Points, in no order, along strands that fork and pass close to each other.
In the rows, zero is written as 128.
Two points are linked if the straight distance between their rows is under 106.
j_66: [109 176 100 163 138 120 156 182  89 143 131 138 135 103 145 100 129 131
 163 145 143  71 101 148 161 138 153 193 148 154  56]
j_915: [ 94 145 114 149 122 140 118  77 161  75 117 157 104 140  80 107 129 173
 117 128 130 180 161 108 117 136 156 136 132 120 144]
j_979: [166 135 138 120  99 118 155 148  97 125 154 158 116 117 176 141  98 109
 111 145 105  93  93 133 149 106 119  80 154 144 110]
j_424: [214 142 143 137 136 128 123 157 172 106 128 121 115 135 141 145 131 108
  89 123  83  94 112 103 113 144  68  76 126 152 118]
j_398: [177 113 115 169 172 108 112  99 152 180 123 112 136 140  80 123 180 150
 137  73  59  89 174 176  97 118 140 146 130 152  76]
j_927: [160 150 172 104 127 130 119 131 193  54 113 118 119 144  78 128 170 134
 105 137 108 137 142  98 137 124  96  91 101 110 181]
j_545: [ 70 154 112 163 129 135 142 195 107 176 139 101 122  62 157 100 114 109
 179 108 165  96 100  95 183 134 137 131 167 132 124]
j_478: [130 160 109 148  78 107 126  86 114  99 142 130 139 100  97 131  88 166
 143 172 134 162  97 141 125 121 157  66 199 130  93]
j_156: [129 161  97 167 125 143  90 154 153 203 165  79  93 104 166 142 133 118
 115  85 127 140 108 102 168 106 101  73 150 105 156]
j_588: [118  88 124 109 140  54 140  84 137 114  99 150 144 131  79 157 117 165
  88 168  99 159 130 145  64 129 115 119 135 118 123]
j_616: [123 134 128  81 108 154 114 115  84  85 146 173 142 137  84 120 116 114
 137 192 178 165 118 106 124 157 154 153  97 105 155]
j_657: [120 135 127 149 129 147 155 150 126 135 150 118 121 117 163 105 119 105
 139  99 144 131 140 103 166 114 135 153 159 126 146]
j_552: [ 91 130 114 101 128 174 149  92  94 132 128 138 147 111  96 143 104 147
 160 151 133 160 126 137 146 137 138 159 152 122 130]
j_514: [133 156 121 117 111 143 134 143 103 122 155 183 142  96 150 135 107 102
 133 178 141 137 114 115 137 127 127  57 176 133 144]
j_928: [175 123 103 147 184 131  81 162 198 122 119 143 113 134 101 112 163 104
 101 105 151 138 185  75 102 169 129 117  80 120 177]
j_520: [108 169 114 176 105 116 104  92 173  71 131 145  77 126  90  98 125 192
 117 124 131 170 145  95 123 127 154  93 166 117 133]
j_767: [137 149 139 134  66 125 136 120 153  95 143 118  85 113 112 150 130 137
 106 108  89 143 106 117 163 110 105  45 131 146 155]
j_365: [ 58  99  79 133  80  66 139  96  99 146 111 131 147 106  85 168 137 203
 134 154 114 159  60 176 106 145 108  98 169 141 110]
j_227: [123 154  80 187 108 137 129 135 163 132 156 136  85 112 118 101 130 147
 118  86 136 171 129  80 157 126 147 121 157 125 154]
j_665: [ 72 145 105 186 145 117 146 209 120 159 129 105 115  68 161 107 110  98
 150 116 176  92 108  98 163 126 135 155 159 145 105]
j_496: [121 111 168 104 128 145 166 110  84 135 145  97 156 118 163 126  93 113
 142 144 116 120 139 140 147  83 122 127 171 115 115]
j_744: [ 82  54 144  81 105 134 154  74  82 131 120 104 138 155 135 173 120 153
 128 122 118 128  79 172 143 114 129 146  85 135 130]
j_947: [104 127 172 113 144 138 169 143  86 135 126  79 151 107 195  88 100 108
 154 149 132  99 138 145 138  95 126 162 166 114  86]
j_601: [ 94 172  97 149 106 162 115 114 149 105 138 158 125 119  95  96 167 141
 161 136 168 188 147  97 142 108 143 105 188  95 169]
j_678: [ 99 168 131  74 146 170 151 173  89 134 140 131 133  66 136 115 105 116
 206 159 156 107 148 147 176 161 130 147 163 138 125]
j_190: [165 119  95 160 177 146  82 157 193 145 110 116 115 134 126 131 133 101
  94  78 136 118 163  94 113 167 104 122  71 143 154]
j_148: [ 78 128  97 111 103 173 110 108 112 131 128 198 126 114 141 164 132 130
 114 125 146 145 115 107 141 151 124  89  71 107 178]
j_13: [ 81 167 102 159 133 141 118 192 120 203 164 106 138  67 164 121 122  98
 172 123 157 113 102  99 173 128 130  86 179 107 158]
j_74: [ 80 174  97 152  67 141 111 116 107  87 120 183 112  93 103 141 119 164
 156 155 163 159  97 120 119 165 150  30 160 141 141]
j_322: [102 109 148  68 126 142 131  88 104 139 130 112 178 127  87 139 141 119
 136 178 139 179 155 112 101  68 117 128 142  64 173]
j_344: [161 162 110 160  78  97 119  89 139 109 154 121 112 100 107 115  91 172
 122 155 115 154  84 138 127 107 178  77 197 111  87]
j_914: [ 58 119 135  92  88  87 139  71 119 101 115 101 148 142 105 146 126 143
 137 160 111 187 122 163 151 112 140  39 133 147 170]
j_541: [166 149 121 144  76 105 142 118 147  98 144 131  84 131 114 138 118 154
 104 115  85 130  99 129 151 106 133  86 142 153 108]
j_505: [125 100 140 106  97 150 141 116  96  96 130 165 105 144 152 151 121 120
 106 105 136 122  99 122 140 147 130 147  56 127 155]
j_52: [ 75 113 109 118 107 155 157  83  94 151 128 132 141 115  91 162 102 168
 151 138 107 155 104 148 137 130 131 145 160 126 106]
j_833: [105 106 141  91  94 135 138  83 116  77 134 143 115 150 111 146 118 132
 111 125 127 158 118 136 148 129 138 130  78 126 169]
j_369: [ 62  85 111  75 103  90 162 107  87 133  97 124 155  93  75 158 132 152
 142 175 136 186 100 149  86 144  94  83 176 127 162]
j_857: [ 97 127 148  91 116 115  71  89 141  87 105 142 141 156  57 108 158 149
 137 197 149 184 155  96  99  93 165 133 103  69 160]
j_448: [112 104 131 158 162 132 141 138 126 131 114  99 138 134 136  86 107  92
 141  88 164 118 168 131 122 137 167 216 112 133 132]
j_622: [176 123 107 183 159 120 128 114 160 141 125 120 116 154  94 104 152 135
 140  66  90  97 164 162 123 133 160 170 120 167  93]
j_566: [122 112 125 108 110 100 147 106  85 118 140 165 155 168 140 165 126 155
 122 153 107 109  67 192 158 107 140 137 117 171  83]
j_926: [136 146  98 183 103 133 154 133 130 145 139 132  83 142 128 110 131 144
 127  67 110 119 120 122 151 123 161 170 132 151  93]
j_206: [103 137  92 140 110 166 147 122 110 115 132 189 111 115 124 127 118 136
 127 115 144 145 112 104 155 158 140 147 124 132 140]
j_72: [ 72  82 105 100  99  67 155 106 102 107  90 146 135  98  69 149 141 176
 128 164 142 172  86 147  72 157  93 121 179 125 157]
j_185: [ 82 110 111 124 136 130 126 135  80 177 127 163 173 146 107 181 162 175
 116 133 103 107  69 192  92 124 125 205 127 148  84]
j_447: [119 113 114 111 104 155 114 123 111 119 125 172 102 132 156 164 119 120
  86 110 134 123 110 108 132 155 113 121  44 116 161]
j_306: [101 147  77 172 152 161  78 146 173 179 135 112 127 136 159 151 125 113
 107  91 167 142 154 102 172 111  98 119  95 120 150]
j_856: [ 94 190  82 154  91 172 104 140 129 114 134 171 124  94 104 115 162 139
 171 155 177 176 132  99 125 136 142  73 185 106 157]
j_563: [104 134 161 130 148 132 158 172 102 129 140  85 135  94 210  81 112  89
 154 137 158  96 126 126 155 106 124 145 178 123 111]
j_412: [177 125 107 187 149 132 118 167 172 154 109 115  91 139 134 110 148 103
 114  53 120  84 136 124 114 156 108 136 107 180 113]
j_803: [179 124 158 106 111 152  94 141 157  90 113 119 119 138 109 135 153 110
  98 106 125 124 136  85 100 166  88 119  31 107 173]
j_81: [ 89 180 102 135  84 169 106 125 106  82 125 175 116  88  93 146 136 153
 182 160 177 169 120 126 117 168 151  60 175 138 135]
j_980: [162  82 155 114 160 137 122  82 174 119 106  77 130 138  62 136 152 145
 128  97  71 122 180 134  88 164 135 144  75 110 135]
j_267: [103 138  85 152 137 159 149 157 107 131 119 162 123 113 129 108 109 118
 140 112 165 127 126 106 156 170 148 190 130 140 132]
j_959: [142  76 176 117 126 128 120  97  97 148 116  96 131 169 146 116 124 117
 132  98 118 105 143 179  78 145 147 209  62 116  93]
j_583: [163 173 107 165  92 109 149 153 108 166 158 127 106 115 149 101 121 142
 130 119 109  92  76 139 161  97 181 143 170 132  78]
j_578: [179 162 100 167  84 109 131 117 150 123 164 127  80 118 111 114 112 165
 107 110  96 139  90 133 142 110 170 104 166 130  96]
j_79: [171 116 133 133 146 123 121 151 113 119 137 151 130 140 144  91 106  76
 115 120 158  97 157 116  96 172 157 182  76 123 138]
j_247: [102 152 122 127 120 158 134  91 141 119 150 123 147 124  99 113 139 134
 148 136 139 185 154 110 146  88 137 121 181  95 158]
j_204: [ 90 117 150  78 131  98  96  81 131  98  92 135 155 142  69 135 136 151
 120 203 143 191 153 105  83  91 140  96 143  93 156]
j_423: [135 137 122 111 150 142 155 130  82 119 128 147 159 136 132 125  93 125
 138 169 134 105 116 162 125 148 140 199 135 125  87]
j_436: [209 118 164 113 148 117 139 115 178  66 118 115 127 149  93 131 130 126
 109 139  84 115 146 133 111 142 123 113 104 148 119]
j_168: [185  83 189 107 132 131 113 102 119 138 102  85 138 157 136 113 137 110
 134  95 104  93 155 186  77 138 133 183  74 130  87]
j_249: [192 110 132 111 121 107 135 128 115  82 130 174 120 161 137 140 114 107
  94 137 113  96 117 157 109 152 133 144  74 149 119]
j_743: [126 112 138 142 147 129 132 165 103 123 124 118 139 128 156  75 104  75
 136 114 181 108 153 116 117 161 158 206  91 124 136]
j_197: [186 131 112 149 153 157 104 148 182 117  96 123 112 135 117 130 144 116
  95  89  95 104 137  95 100 175  80 107  70 145 139]
j_477: [133 105 150 147 163 100 141 128 108 181 106  94 159 140 161 103 144 113
 130 106 106  80 165 181  67 102 128 192 134 125  73]
j_314: [152 128 136 151 160 113 140 130 113 141 121 120 148 157 151  98 131 107
 135 112 109  73 155 182 105 110 153 191 130 149  74]
j_445: [125 137 107 159 111 128 141  87 162  77 122 155  82 148  87 117 124 168
 102 101  99 153 143 123 129 146 144 139 108 141 133]
j_129: [175 116 114 182 154 124 136 143 170 127 125 114 101 141 116  99 140 113
 133  60 118 101 164 133 128 144 145 161 125 172 121]
j_819: [195 129 166 109 194 125 114 140 199 102 153 101 136 159 121 115 179 111
 135 143 134 156 183  91 126 108 133 121 157 100 165]
j_983: [103 115 128 135 136 148  86 169 133 173 104 111 132 111 213 122 113  87
 103 102 181 114 153 108 134 137 106 151  66 112 132]
j_509: [ 79 133 139 127 115 155 168 119  75 166 124 128 129 126 143 129 125 162
 178 113 119  85  95 161 165 119 150 186 140 138  68]
j_785: [128  75 144 119 128 133 125  89  92 140 128 121 137 175 120 140 120 133
 118 109 116 109 115 175  87 143 151 210  63 117 105]
j_620: [ 60  84  87 107  90  38 142  80 111 134  95 117 138 132 105 151 134 185
 107 154 101 162  86 169 109 138 101  80 159 140 129]
j_510: [165 112 159 146 171 116 147 121 155 148 137  62 131 146 150 110 112 111
 130 103 103 114 174 134 116 103 128 164 170 128 103]
j_934: [118 165  97 113 124 155 142 166  88 131 127 194 116  81 129 136 106 141
 172 161 147 101  99 142 167 187 127 157 150 152  93]
j_869: [ 78 156 111 133 128 175 109 134 107 202 138 161 147  89 183 157  90 118
 170 126 110  82 102 106 166 147 135  64 110 129 114]
j_275: [153 151 161 120  83 131 137 120 167  77 132  91 111 124 101 144 147 135
 113 109  83 141 100 111 159 103  78  49 131 140 170]
j_607: [ 96 137  72 172 126 163 107 145 157 175 127 133 105 122 156 146 131 127
 100  69 143 141 145  82 164 132 109 127  92 123 154]
j_680: [137 155 153 120 117 103 112  99 180  64 132 135 106 137  92 119 138 152
 109 163 120 166 154 108 130  96 128  67 164 119 155]
j_165: [146 136  91 181 108 133 144 116 149 113 129 161  74 151 107 120 141 156
 115  74  95 126 128 132 134 143 148 150 104 160 109]
j_87: [144 157 106 178 154 125  75 177 163 204 153  51  87 118 167 145 121 112
 109  81 139 133  98 100 165 107  96  93 144 120 127]
j_384: [ 33 129 128  93 102 103 110  66 112 102  91 119 157 139  81 140 130 156
 142 180 143 191 125 152 114 121 143  56 149 126 169]
j_368: [132 155 107 121 129 153 157 147  87 114 134 170 138 103 128 123  92 130
 153 174 142 119 115 137 156 159 135 161 166 143  95]
j_918: [ 84 126 106 112 101 168 133 115  96 104 128 204 117 113 120 147 120 132
 129 139 154 148  92 120 151 174 140 114 101 129 164]
j_290: [169  94 126 142 159 109 122  95 137 166 111 122 143 147  95 142 160 141
 117  87  64  89 162 181  71 122 125 161 111 138  92]
j_259: [159 120 154  96 143 111  88 115 137  77 147 160 131 163  74 104 139 122
 124 183 141 164 170  79  85 138 179 133  77  97 143]
j_95: [145 104 117 117 122  56 127  99 129 118 114 124 153 175 103 173 145 173
  88 139  66 131 106 190 109 101 111 123 104 174  83]
j_260: [159 132 137 103 110 159  98 150 164 142 129 110 130 134 161 141 175  98
 110 106 162 131 151 106 130 111  66 107  80  70 187]
j_410: [ 99 134 105 137 143 167  78 148 148 181 122 109 139 129 206 140 119  96
 113 108 169 117 155 112 162 116  94 124  84 105 143]
j_187: [128 167  97 182 121 108 153 178 109 162 143 115 116 107 145  91 116 131
 144 128 133  85  97 129 159 119 172 173 170 143  70]
j_760: [189 137 140 134 143 126 125 162 145 128 130 124 110 132 188 131 121  87
  88 116 116  93 141 109 114 133  88 109 129 140 120]
j_777: [103 111 159  94 104 148 171 103  77 128 141 127 156 117 146 148  91 124
 165 144 109 120 105 158 165 101 139 100 156 142 124]
j_491: [110 117 171  96  98 136 173 137  69 135 144 137 149 104 174 139  98 117
 183 137 110  83  85 154 164 112 148  76 149 149 118]
j_866: [124 125 126 117 104  46 123  74 145  74 106 127 131 152 102 134  99 169
  99 176 110 159 121 153 131 119 126  61 148 159 107]
j_328: [225 124 160 133 151 133 134 142 181  72 110 117 129 137 103 126 148 115
 115 122  81  90 121 116 104 162  98  93 114 146 127]
j_933: [168 147 165 116 111 155 134 139 184  76 118  95 126 131 118 141 166 124
 109  99 104 133 124  94 134 117  67  88 109 113 174]
j_640: [ 88 136  92 169 149 135 141 193 111 149 112 138 127  96 169 106 105  98
 130 111 172  94 128 102 146 149 130 176 125 141 120]
j_5: [164 126 149 128 147 133 106 174 179 137 130 100 128 138 163 120 167  91
 119  91 175 138 165  96 126 117  90 142 111  93 184]
j_996: [ 97 162  92 116 119 166 132 159  93 162 128 199 123  66 138 144  97 130
 175 146 139  96  99 119 165 192 123 112 137 151 113]
j_250: [ 80 157 136  91 144 157 162 159  80 140 127 107 129  72 146 112 109 133
 213 146 141  81 128 149 178 146 126 167 153 141  90]
j_627: [ 64 148 125 125 138 178 104 134 114 199 129 138 152  97 215 143 105 110
 169 120 137  82 125 115 170 134 121  80  96 117 124]
j_943: [162 141 141  91 101 150  94 138 170 114 113 123 130 137 118 147 177 114
  98 125 138 129 139  89 117 120  65  92  46  76 189]
j_900: [ 94 144 107 144 134 139 133 127  78 171 136 156 161 152 110 159 148 174
 131 133 100 104  86 184 116 119 145 205 129 150  60]
j_524: [127 157 125 122  97 135 141 111 105 101 152 154 145 106 109 128  95 134
 154 181 137 161 113 129 137 118 150  66 198 134 118]
j_225: [ 63 110 136 109  92 128 153  60 120 112 129 108 135 132  94 155 117 152
 130 126 104 174 121 149 149  97 134  86 130 131 157]
j_89: [157 100 149  98 135 111 153  86 123 103 132 116 145 146 121 147  99 127
 105 151  99 140 142 139 117  99 121 131 128 128 116]
j_587: [170 149 117 174 207 123  74 173 213 165 133  83 128 147 122 152 173 120
 124  98 152 151 138  91 135 127  59  96 127 113 170]
j_77: [109 162 107 155 114 152 122 160 127 194 178 119 125  94 172 133 132 108
 144 110 131 132 112 101 166 110 124  60 173  94 169]
j_497: [130 114 131  99 126 147 121 102  90  89 158 155 138 157  89 124 101 122
 128 166 159 153 118 111 113 170 163 190  75 107 141]
j_444: [128 109 109 127 106  52 134  84 128 110 120 130 147 155 107 164 118 177
  99 158  82 152 100 179 122 105 120  98 131 158  89]
j_198: [ 78  83 128  67 120 122 161  95  79 144 113 125 166 103  84 166 116 139
 137 172 125 176 115 139  97 116 102 106 157 106 159]
j_27: [ 82 158  88 129 122 176 114 134  99 187 133 190 140  77 158 157  89 131
 158 144 122 104  99 107 159 170 125  76 121 138 116]
j_675: [190  93 177 128 158 119 112 126 140 132 102  82 132 142 149  79 138  87
 147  91 123  82 176 177  98 142 138 174  98 146  94]
j_73: [ 96  74 128 106 124  49 150 103 126 100  88 158 134 119  61 141 139 173
 104 161 132 167 115 124  46 153 115 133 162 109 152]
j_35: [104 102 141  81 134 138 156  90  99 145 127 112 173 111  99 149 111 128
 127 166 119 171 143 118  99  89 107 123 167  92 152]
j_152: [209  95 162 133 180 124  98 163 171 115 122  96 131 128 129  92 152  71
 136  90 150 105 180 115 110 169 133 138 102 135 159]
j_258: [124 155 112 117 126 160 126 152 110 144 151 180 143 107 162 126 122  92
 125 159 150 133 130  95 143 125 116  73 158 109 162]
j_94: [ 59 140 140  99  93  97  88  76 127  59  87 148 131 156  87 118 134 154
 126 171 162 179 129 140 130 117 152  64 125 130 181]
j_735: [100 137 111  81 100 172 110 126  90  92 134 195 133 116  91 134 132 125
 150 176 187 164  99 117 133 176 145 133  93 111 165]
j_291: [204 154 111 188 143  89 122 172 170 155 160  95  73 132 128  99 131 121
 113  86 110 106 106 116 138 121 150 132 171 149 103]
j_961: [171 147 115 172 172 122 101 176 194 147 149  92 102 131 133 131 154 118
 115  84 125 144 132  79 140 132  84 103 150 127 161]
j_838: [169 126 165  95 166 129 130 113 165 107 155  99 149 153 132 116 147 107
 127 148 133 153 180 104 127  80 127 133 163  90 160]
j_899: [129  96 129  93 137 144 123 105  76 124 150 136 159 154  86 141  90 132
 131 180 147 134 105 142  85 176 145 206  90 109 115]
j_421: [140 106 155 102 111 115 162 125  70 111 128 153 146 153 173 150 111 129
 127 143 118  80  86 179 154 104 136 139 114 160  90]
j_649: [129 160 102 110 140 164 118 165 113 142 143 177 158 115 148 113 143  81
 138 172 182 141 142  95 135 114 115 108 155  94 174]
j_256: [189 149 161 123 180 119 112 154 211  83 148 117 114 152 104 119 195 130
 124 152 122 158 159  87 127 115 109  83 165 100 166]
j_268: [181 116 150 104 149 101 104 110 149  65 133 170 125 156  87 113 122 116
 104 172 134 140 158 108  87 162 173 123  82 123 139]
j_591: [144 100 158 102 154 128 120  80 169 101 116  99 120 150  65 134 138 150
 110 118  92 152 178 116  98 142 141 149  71 101 145]
j_831: [ 84 155 110 135 147 142 164 175  97 140 123 104 123  80 139 100 111 129
 189 140 157  87 122 142 173 148 137 198 149 150  77]
j_133: [206 109 158 111 150 124 103 142 142 102 144 125 127 143 123  96 133  81
 123 115 141 112 179 102  96 171 148 151  73 118 150]
j_213: [168 139 158 121 105 106 160 154  85 124 143 149 128 138 184 138 115 117
 116 141 103  74  94 160 147  89 128 120 144 156  76]
j_331: [125 128 136 164 161 116 128 187 143 141 138 103 121 120 186 102 121  79
 119  99 174 119 150 104 141 115 118 155 158 129 147]
j_932: [165 125 102 131 162 124  78 156 170 124 134 163 125 146 101 101 162 101
 105 134 166 144 178  67  97 149 143 134  72  96 179]
j_998: [101 145 148 108  88  52 100  81 154  64  87 110 115 153  95 125 118 169
 104 164 121 165 141 141 148 117 121  36 149 154 148]
j_948: [ 76 119 150 113 121 162 116 156 107 175 114 130 128  88 237 124 121 102
 142 111 147  91 127 119 152 124 103 101  98 109 130]
j_999: [ 96 104 149 152 149 123  89 195 153 163 106 102 132 104 206 105 120  72
 105 104 196 122 155 118 114 129 111 161  82 117 142]
j_715: [201  92 170 131 189 137 116 123 184 117 123  67 138 136 113 104 150 101
 144  98 111 112 189 128 117 149 141 143 128 128 140]
j_30: [113 169 127  73 149 180 140 166  94 133 136 122 156  88 118 107 121  98
 186 175 184 142 158 127 164 129 132 155 174 115 146]
j_473: [167 157 141 140 141 119 114 127 193  81 148 137  94 137 106 112 149 142
 107 141 117 161 156  85 129 114 127  84 171 120 145]
j_768: [181  90 153 134 174 139 128  99 176 129 109  70 135 139  91 118 149 129
 141  88  79 115 184 142  99 145 130 150 111 130 114]
j_775: [ 98 115 179 104 103 134 152 156  76 146 113 155 107 104 230 118 129 118
 148 119 130  59  91 143 146 118 120 112 110 141  82]
j_924: [ 83 109 140  59 114 118 113  83 107 120 109 122 175 135  68 134 145 126
 138 203 143 196 140 120  95  76 127  97 128  83 174]
j_166: [180 116 128 107 133 113 124 121 124  74 140 190 122 150 115 124 108 105
  94 162 135 128 135 115  99 157 148 136  86 128 138]
j_337: [188 161 101 184 129  94 126 184 146 167 152 128  91 134 154 105 136 111
 103  97 109  76 112 127 126 124 139 128 146 161  85]
j_957: [131 147  92 184  94 133 145 137 144 156 154 105  71 122 118 102 124 149
 128  63 116 137 104 104 167 114 172 144 151 136 124]
j_560: [ 81 124 160 128 124 142 113 173 122 184 117  99 106  92 252 111 123  96
 127 118 137  91 123 128 149 113  91  90 121 125 100]
j_511: [131 132  84 170 136 143 123 145 167 134 132 151  96 126 132 115 130 122
 105  78 144 147 152  84 138 139 121 139 114 133 160]
j_111: [159 117 160  87 152 125 133  97 136 100 145 122 153 147 112 126 115 114
 113 163 122 154 167 105 107 100 145 137 132 101 147]
j_403: [ 70 154 128 120  79 128 106 100 125  69 105 190 112 132  99 128 149 143
 123 155 159 173 121 124 130 129 142  58 114 117 187]
j_812: [133 111 162 111 110 136 146 159  91 135 108 151 107 120 220 121 117 103
 114 113 133  80 110 138 129 133 120 144  92 133 103]
j_374: [ 98 159 122  82 132 197 139 123 101 139 133 119 163 103  95 130 125 129
 183 167 160 170 156 133 151 125 132 146 170 107 147]
j_271: [191 151 133 175 167  87 113 179 178 153 170  69  83 127 138 115 133 110
 120  86 127 138 113  95 148 119 115 114 184 131 143]
j_521: [140 114 135 109 156 136 135 120  80 129 140 130 165 143 116 114  88 109
 137 162 144 111 132 150  99 163 151 220 103 104 103]
j_804: [ 81 166 113 148  71 103  97 101 122  63 104 177 100 120 108 133 118 165
 118 152 156 154 111 121 120 143 141  34 146 138 157]
j_327: [153 142 127 128 133 126 131 164 114 154 146 137 116 109 209 135 103  91
  94 142 119  85 120 108 140 117  96  88 149 130 111]
j_807: [161 132 131 110 129 125  88 142 144  98 150 167 130 162  94  91 163 105
 128 159 164 158 170  62 103 128 156 146  75  80 173]
j_488: [ 62 103 127 109 114 167 169  94  77 171 119 124 139 120 112 164 115 171
 173 115 108 113  87 158 152 135 129 173 137 135 100]
j_874: [112  87 127 126 142 106 122 118  88 165 128 160 166 165 110 170 167 149
  96 110  90 103  92 197  64 112 128 187 100 148 102]
j_147: [103 140 132 140 123 137 156 121  79 157 133 138 142 151 140 142 134 161
 146 118 110  89 100 170 143 108 154 192 127 144  58]
j_92: [116 132 160 159 147 106 141 185 126 142 146  78 107 101 216  86 121  79
 137 116 154  99 124 119 145  96 113 140 175 130 114]
j_367: [158  89 139 105 151  77 138  85 153 113 114 127 146 144  94 156 112 146
  95 158  81 145 150 145  83 114 121 120 124 123 113]
j_604: [145 126 140 155 174 113 145 120 158 157 161  61 137 134 137 106 106 119
 134 116 116 140 164 110 128  89 133 159 201 116 117]
j_8: [120 166 118  86 144 171 127 187 100 141 138 146 169  98 139  98 146  78
 171 178 197 132 148 112 148 113 123 141 167  97 173]
j_993: [ 90 107  89 128 107  94 122 100 101 132 133 163 161 155 105 174 136 192
 117 157 106 135  53 195 133 124 136 142 130 168  78]
j_864: [ 97 117 118 160 165 134 160 131 115 157 111  85 148 126 132 101 104 117
 149 105 138 114 158 138 126 118 148 218 149 133  94]
j_90: [ 61  94 116 119  98 123 163  67 110 148 120 117 129 119  86 166 112 170
 126 122  91 169 106 143 124 108 121 116 141 120 132]
j_847: [122 141 147 139 122 141 103 169 135 192 114  83  93 110 235 127 125 104
 111 110 126  85 111 122 146 115  83  91 119 141  75]
j_527: [ 78  48 125  69 115 108 159  84  78 149 121 112 160 138 128 174 115 146
 123 147 114 140  80 170 125 121 108 129 109 135 139]
j_792: [179 124 135 117 125 143 118 139 162  88 113 144 106 136 124 139 138 114
  88 104 107 120 134 100 105 162  99 116  63 132 156]
j_634: [136 140 173 101 121 102 109 106 183  52  96 131 111 153  69 128 140 162
  96 154 113 161 159 113 130 123 123  88 109 124 165]
j_849: [181 130 142 132 109  95 138 108 143  93 119 121 126 173 101 162 144 153
 106 116  67 109 102 180 123 104 117 122  98 184  85]
j_143: [109  86 135 113 117 145 150  81  93 118 127 139 130 162 129 158 114 148
 122 118 117 120  98 166 132 127 143 180  93 133 109]
j_564: [130 148 110 189 152 123  86 183 161 201 130  64  84 122 179 141 114 107
 101  77 139 105 107 103 150 118 108 116 126 148 104]
j_889: [ 75 108  77 139  96  92 118  92 102 131 117 153 151 126  89 175 129 210
 129 163 117 156  60 190 119 145 122 128 154 152  81]
j_765: [207 148 150 152 103 122 144 141 144 115 133 117 112 165 120 140 161 141
 116  90  76  85 104 165 120 109 120 125 117 180  76]
j_61: [100 120 177 100 103 135 166 151  68 142 127 153 129  96 202 123 113 118
 179 129 118  54  81 146 159 118 133  96 134 145  96]
j_388: [204 156 122 169 110 112 137 161 138 134 139 134 102 151 144 120 147 126
 108  92  92  75 117 146 126 118 130 124 129 171  78]
j_57: [129 131 104 158 160 130 153 114 137 169 140  93 148 120 106 112 100 139
 135 134 115 154 160 109 116 112 135 169 202 111 102]
j_742: [117  98 154  90 117 128 132  73 133  88 128 113 123 155  90 148 120 144
 108 122 111 162 146 126 122 122 138 156  68 109 159]
j_272: [182 122 132 146 188 128  79 181 212 147 118  91 139 149 127 136 190  97
 125 101 174 138 151  88 122 133  74 115 107  93 185]
j_83: [ 72  61  99  74 111  59 155  76 106 135 102 108 146 144 114 157 126 162
 100 158 105 161  93 166 122 131  96  98 118 137 154]
j_459: [130 140 132 134 122 150 151 113 136 121 157 109 120 129 134 116 123 121
 135 108 120 153 151 107 160  95 133 132 165 116 148]
j_646: [179 109 158 110 106 128 134 150 104 110 113 155 108 152 180 135 129 103
  95 107 124  82 114 152 106 141 119 151  67 146 112]
j_771: [139 103 136 139 156 114 103 101  99 172 123 143 158 165 114 151 181 144
 113  76  82  88 136 203  68 113 135 182  89 149  87]
j_997: [ 94 149 132 119 123 136  98  84 161  77 106 150 126 150  71 101 160 160
 132 162 152 186 171  95 113  99 157 133 130  86 163]
j_373: [129  93 160 134 155 116 158 124 121 178 118  68 148 128 164 113 117 116
 130 112 102 115 167 139  86  89 110 175 164 110  91]
j_343: [155 137 100 185 145 135 103 174 169 176 115  92  85 132 156 129 134 111
 102  59 118 102 126 101 127 142  93 123 113 166 109]
j_245: [ 98 130 111 145 166 146 162 131 119 165 122  88 158 114 112 112  96 125
 153 129 141 139 159 121 126 125 130 203 180 121 108]
j_333: [163 117 152 152 149 113 136 152 127 130 113 114 121 144 174  82 133  87
 131  97 135  76 156 165 109 130 151 180 116 152  97]

A fork is a point with three links, a tip a point with one. Leave the first point through the second and follow the links. Name the first fork or tip that comes.
j_213; j_979 | j_436
j_398; j_622 | j_918
j_256; j_819 | j_915
j_403; j_94 | j_52
j_497; j_899 | j_847
j_473; j_680 | j_30
j_445; j_165 | j_999

A fork is a point with three links. Follow the links from the first point to the second and name the forks in between, in order.
j_87; j_368 | j_918
j_649; j_459 | j_30, j_52
j_129; j_649 | j_52, j_30
j_520; j_999 | j_915
j_81; j_30 | j_52
j_927; j_552 | j_30
